Points on a hilly landscape, in no order, each with its height.
A ball rolls from a point to the lowest of its 2 nearest points, and stops where none of them is lower. Distance is the straight distance between rows; heights are no part of it.
J87 h=278: [141 168 110 120 144  90 183 194 128  82  85 162  76 160 142 125 116 159
 130 106 151]
J677 h=559: [132 112 114 154 113 127 186 145 111 158 159  45 158 166 163 192 116 170
 134 130 101]
J104 h=435: [119 103 114 150 127 114 183 138 120 121 173  86 125 181 130 145 102 135
 108  98  93]
J785 h=436: [123  90 125 111 113 138 105  87 158 137 128  97 141 155 131 136 103 119
 113 131 109]
J601 h=365: [153 119 110 162  81 185 116 129 126 138 117  92 180 169 137 173 113 182
 141 149 140]
J288 h=391: [127 102 135 152  76 161 101 109 181 117 127 153 129 152 153 148 132 141
 108 104 112]
J637 h=361: [118 125 118 143 133 108 202 177  93  89 155 127 112 187 139 125 104 149
 115  99  88]
J277 h=462: [ 98 125 108 134 125 123  89  99 133 145 103 118 147 159 190 144 122 130
 135 125 144]
J257 h=431: [110 106 144 109 178 105 124  97 115 163 159 113 121 131 144  93  94  78
 123 126  88]
J790 h=534: [155 120 100 169 110 107 184 164 122 139 138  66  93 136 172 147 109 179
 112  95  81]
J121 h=115: [132 108  79 122  92 104 156 152  94 107 149 110  99 135 114 123 118 167
 101  79 117]
J369 h=476: [139  89 109 144 104 128 148 108 145 140 159  72 130 178 135 150 120 134
 116 120 114]
J886 h=565: [ 97 156 131 163 172 148 199 119 118 163 197  58 209 193 100 139 141 149
 172 153 120]
J431 h=316: [132 101 125 116 130 134  93 108 129 155 125 142 130  97 113 120 113 105
 130 114 151]
J746 h=415: [112 108 120 140 170 125 121 128 136 146 144 130 114 174 144 156  93 107
 122 112 101]
J504 h=628: [151 110 111 148  90 140 125 129 130 168 132  50 150 151 182 178 104 195
 136 131 104]
J631 h=242: [159 122 105 138  95  96 142 162 128 123  92 121  76 123 174 145 121 193
 103  95 125]
J116 h=422: [121 104 124  86 130 110 110  86 133 140 136  96 124 129 135 105 101  88
 102 132  91]
J235 h=224: [144 125  85 107  94  91 170 175  97  85 137 136  88 144 113  92 111 173
 109 109 142]
J625 h=170: [126 133 133 132 151 164  81  98 127 143  79 152 142 112 129 139 152 106
 175 162 190]
J472 h=416: [124 135 146 100  92 119  83  92 147  95 109 146 119  74 133  99 162 100
  90 135 108]
J129 h=245: [100 104  87 145 121 127 127 144  73 158 158 108 153 149 113 139 100 144
 157  94 139]
J244 h=513: [180  93 116 177  82 149 144 148 167 129 125 119 106 138 145 183 127 179
  97 110 116]
J485 h=243: [120  97  77 126  91 121 110 130 113 140 134 110 130 132 125 150 114 161
 120  93 133]
J603 h=320: [150 166 119 103  68 123 122 152 176  77  81 176  88 112 115  97 177 163
 107 130 176]
J163 h=303: [117 146 111 116 148  93 173 187 111  79 113 150  95 183 146 102 100 145
 118 112 108]
J27 h=412: [142 138 186 112 119 103 111 106 155  92  88 148 105  39 121  85 175 106
 102 157 104]
J844 h=452: [178  99 125 161  85 135 142 143 173  94 124 118  96 155 132 118 120 153
  84 109 116]
J557 h=469: [108  97 161 102  38 174  96  96 151 115 121 133 146 126 165 154 117 163
 106 148 124]
J51 h=310: [ 99 105 117 146 176 142 146 141  55 152 149 142 154 172 120 151  97 105
 185 131 125]
J684 h=304: [159 172 102  91 102  96 149 166 154  97 100 143  76 122 113  83 145 173
 111 136 187]
J811 h=611: [113 110 139 143 145 130 166 106  96 169 196  63 170 145  78  98 119 108
 134 106  82]
J199 h=279: [116 122  93  99 154  96 137 135 124 134  91 163 106 120 114 182 122 126
 154 111 160]
J176 h=309: [126 116  95 122  84 106 109 119 138 116 105 131 107 130 156 137 133 161
 105  93 134]
J797 h=292: [110  90 103 114 126 106 145 145  72 138 165 156 119 120 106 120  99 121
 145  93 137]
J739 h=382: [112 143 159  97  55 153  99 112 155  82 118 184 109  65 117 148 183 131
 132 138 151]
J274 h=414: [123  72 148 128 145 130 174 150  62 131 189 144 134 141  74 124 111  91
 142 117  81]
J383 h=383: [131  90 131 149 178 135 143 147 123 152 161 138 106 130  87 113  93  83
 108 107  91]
J779 h=305: [101 132 120 112 164 118 102 112  92 168 116 147 135  90 124 114 116  96
 161 143 156]
J581 h=417: [146 151 109 126 118 100 116 167 167  91 122 142  83 141 181 106 120 150
  86 136 128]
J550 h=209: [128 121 110 104 121 135 100 109 126 143  89 148 123 107 114 164 141 117
 172 152 210]
J330 h=325: [118 133 139 140 186 159 121 129  96 184 174 115 174 173 127 114  79 100
 151 145 112]
J280 h=457: [ 99 110 133 127 128 139 202 154  63 112 185  82 172 173 124 173 119 112
 143 115  75]
J55 h=302: [168 156 112 133 121  93 176 197 130 112  94 143  69 130 151 125 113 204
 120 112 132]
J101 h=334: [142 151 120 118  82 145 106 134 170  81  92 174 104 119 127 119 152 159
  82 110 139]
J773 h=408: [124 139 211 130 131 110 105  74 135 116  96 142 134  24 107 133 198 121
 153 148 123]
J211 h=360: [122 205 121  96 161  88 153 167 147  89  76 153  94 126 108  80 151 128
 130 129 164]
J831 h=533: [140  89 115 122  46 158  88 108 138 131 145 111 144 137 154 141 107 160
 110 136 149]
J206 h=346: [114 141  99  99  93  95 117 108 140 106  91 151  97  95 150 136 156 130
 121 116 148]
J68 h=604: [ 87 124 139 135 161 123 174 122  88 162 213  99 161 180 111 116 118 101
 131  88  56]
J558 h=423: [149 126 118 156 127  98 207 206  82  96 138 122  91 151 155 129 101 184
 121 104  81]
J452 h=505: [113 127 154 112 185 133  79 108 121 169 107 107 148  90 136 125 104  84
 127 180 103]
J50 h=396: [147 153 118 126 132 120 111 138 180  83 128 142  87 128 148  78 131  93
  86 147 132]
J747 h=409: [ 96 118 154  97  52 156  99 112 150  86 114 154 122  93 152 165 160 150
 114 168 137]
J953 h=400: [150 192 170 111 157  96 119 112 147 120 101 160 104  27  99 108 206 114
 129 107 139]
J526 h=259: [125 151  94 102 140  95 153 169 131 110 111 172  78 129 130 154 125 154
 126  95 150]
J934 h=438: [104 129 121 119 155 110 103 104 150 127 120 142 109 147 169 139 122  94
 129 123 121]
J582 h=206: [133 136 120 142 169 173  89 102 121 149  78 133 153 147 139 101 115 106
 160 167 165]
J838 h=437: [144  95 124 150  86 175 113  89 135 146 126  88 195 163 110 136 115 147
 139 144 137]
J989 h=432: [121  96 143 129 120 130 197 173  74  86 190 132 147 166  99 140 132  97
 127 109  64]
J715 h=368: [150 211 141 114 122  91 138 132 164  73 111 146  90  91 116  96 200 117
 141 133 178]
J413 h=444: [114 107 116 164 159 144 122  96 139 175 121  93 152 193 120 145 106 108
 138 112 103]
J354 h=398: [118  79 155 151 169 129 143 128  82 180 165 146 128 154  90 130 103  78
 147 121  85]
J532 h=356: [112 167 104  78 137  78 130 120 127  92 110 152  89  83 129 126 154 109
 133 114 149]
J391 h=367: [130 173 155  88  60 126 124 109 160  55 116 160  88  82 129 151 203 145
 130 149 151]
J96 h=68: [119 114 104 157 144 128 149 165  97 144 132 101 134 167 139 205  89 156
 151 116 128]
J212 h=322: [114 117 130  87 166  91 144 137 101 131 122 149 106  95 102 104 101  90
 115 116 104]
J534 h=545: [126 127 107 119  88 182  93  96 110 121  54 121 171 155 142 135 111 169
 142 159 169]
J181 h=591: [ 74 140 138 171 154 135 189 126 114 159 213  81 184 185 108 154 148 122
 140 114  83]
J769 h=384: [144 166 131 113 136 100 121 129 171  82 127 158  70 109 133  75 163  96
 126 149 164]
J83 h=681: [143 112 113 142  68 141  99 124 126 164 104  89 122 126 201 185 115 195
 130 131 124]
J348 h=342: [146 183 145 119 105 102 109 102 156  70 133 143  91  68 129 149 202 111
 151 146 150]
J180 h=494: [141 135 169 115 111 207  67  85 136 149 124 107 201 116 137  99  98 126
 128 180 137]
J714 h=614: [116 117 121 128 139 124 129 108 127 159 169  93 165 148  88  94 111 116
 105  73  66]
J653 h=236: [126 121 133 145 127 176  60 108 169 145 146 130 168 150 159 154 108 107
 133 157 140]
J386 h=328: [147 130 151 114 198  96 144 148 111 136 113 158  89  92 101  73 119  94
 107 127 115]
J915 h=481: [146 114 113 138 111 100 166 189  98 127 154 115  94 143 193 166  97 175
 134 102  91]
J552 h=327: [118 117 118 123  96 173  74 103 124 142 106 133 169 109 112 129 113 127
 125 135 147]
J427 h=515: [144 115 124 152  91 131 167 118 162 136 154  42 163 170 136 173 142 166
 115 110  96]
J161 h=283: [118 128 135 137 109 157  69 106 154 122 142 156 133 111 173 154 137 102
 147 169 163]
J230 h=240: [132 149 106 117 156 116 117 166 161 113 115 175  84 136 121 144 127 116
 109 117 136]
J685 h=338: [121 144 164 105 208  98 165 170 113 118 139 190  84 124 117  78 121  78
 128 122 101]
J780 h=492: [109 124 107 124  94 132  89 105 132 126  70 129 133 127 177 180 140 157
 140 141 161]
J22 h=491: [115 148 122 158 149 147 196 140  89 142 194  47 202 195 143 146 111 167
 173 144 121]
J32 h=418: [127 115 146 105 145 104  88  97 138 138 126 119 123  80 136  86 130  85
  87 137  98]
J676 h=433: [144  75 141 161 147 144 114  96 119 186 142 101 164 131  92 110 113 101
 121 136 105]
J888 h=113: [159 122 116 116  93 114 138 146 165  97 106 158  59 113 149 178 158 150
 119 135 170]
J188 h=343: [ 83 119 203 113  79 169  87 104 130 100  92 163 152  58 121 142 152 123
 144 174 127]
J738 h=339: [110 121 169 135 136 141  69 102 130 156  97 162 166  39 132 120 160 121
 129 145 122]
J973 h=293: [ 94 136 111  85 159  89 121 112  86 147  98 148 126 105 115 155 124 102
 177 124 162]
J679 h=397: [142 166 159 116 169  86 130 127 142 105 141 150  77  68 136  69 158  75
 124 152 144]
J297 h=231: [143 107  96 157 125 155 112 144 132 154 113 110 142 157 138 200 103 163
 135 130 140]
J204 h=355: [170 113 109 119 115 130 119 139 162 112 140 155  96 106  81  88 120 109
  96 121 144]
J477 h=348: [158 123 139 109 107 124 109 125 167 117 114 175  90  72  90  73 157 116
 101 109 152]
J742 h=311: [131 108 120  96 143 100 160 157  85  96 150 166 100 132  98 110 101 111
 130  98 118]
J984 h=369: [157 118 122 134 144 132 134 153 149 118 158 127 110 137  84  92 100  97
  86 114 113]
J201 h=244: [102  99 125 136 154 125 164 168  78 126 149 152 136 182 131 180 104 123
 162 114 109]
J834 h=336: [ 83 120 157 118  91 164  58 104 131 123 106 159 173  70 117 130 145 125
 133 140 123]
J179 h=386: [168 234 168 102 125 105 143 123 152  99 108 134 100  61  81  88 216 109
 137 127 157]
J192 h=486: [ 81 110 135 164 124 136 226 156  75 135 183  77 166 168 146 181 150 147
 138 118  95]
J231 h=502: [128 132 149 121 158 165  71 100 126 176 117 106 196 113 136 118  97 115
 118 161 109]
J92 h=427: [137  74 155 157 182 134 116 104 107 209 121 122 142 103 111 109 108 105
 124 155 129]
J985 h=420: [128  94 171 146 206 114 117 112 114 198 130 152 114  79 133 100 133  83
 129 154 142]
J867 h=404: [127 158 170 129 170  89 100  86 129 150 110 145 133  26 124 120 206 100
 141 122 130]
J260 h=370: [135 173 121  86 152  86 155 193 141  89  86 156 107 149  79  77 112 128
 136 149 149]
J377 h=207: [155 124 124 140 131 126 113 122 183 106 112 162  77 123 132 159 137 104
 110 131 147]
J980 h=344: [130 112 161 121 117 128  93 105 145 145 105 182 131  46  94 104 168 110
 121 109 138]
J115 h=345: [100 127  98 166 137 149 153 145  68 155 165  73 178 184 128 135 103 146
 164 117 133]
J881 h=472: [137 127 160 116  88 206 100  85 145 135 125 102 207 170 136 111  97 148
 133 164 138]
J940 h=617: [161 162 117 166 140 205 135  99 137 136 131  68 223 183 102 111 137 168
 140 140 132]
J982 h=442: [148  94 134 157 127 168 118  80 118 182 135  72 198 165  95  90 116 124
 146 145 130]
J184 h=317: [119 158 148 125 127 124  78 100 155 109 120 160 115  78 139 164 171  95
 162 148 168]
J113 h=519: [111 145 111 126  98 171  79 113 116 115  75 131 158 127 178 147 132 153
 162 176 178]
J733 h=366: [112 161 138  78 175  66 136 116 116 137 111 152 107  52 114 134 163  79
 151 113 145]
J874 h=410: [121 127 152 134 182 100 107 109 142 150 143 154  90  69 153 108 155  76
 132 157 133]
J322 h=399: [158 125 111 154 128 121 150 168 161  95 147 121 100 175 117  98 106 129
  80 108 109]
J254 h=351: [115 172 129 111 180  89 160 156 138  98 111 180  83 129 121  80 137 100
 141 102 143]
J481 h=405: [118 129 135 170 164 164 133 103 133 174 170  84 184 197 106 142  99 127
 136 141 112]
J801 h=350: [130 126 133 138  82 151 102 121 182  91 123 158 126 131 114 105 135 128
  82 107 110]
J861 h=596: [119 164 109 176 148 182 173 104 129 155 158  54 213 188  90 112 143 155
 156 140 143]
J535 h=258: [129 146 130 149 194 174  95 113  95 176 130 112 169 158 147  96  91 103
 154 162 149]
J227 h=280: [155 167  82 102 103  95 133 204 119  93 111 141  91 141 112  87 100 179
  96 137 156]

For each start below, name the point where the ball stops.
J231 => J96
J801 => J121
J982 => J769
J274 => J834
J844 => J834
J552 => J888
J733 => J888

Call two points neighbours if one is among the 2 nearest of the other. Go from one point of each pair to the other, from neighbour to neighbour, staying as low as possible. Name the highest point that can't be avoided.
J746, J625 => J413
J121, J631 => J176
J631, J888 => J55
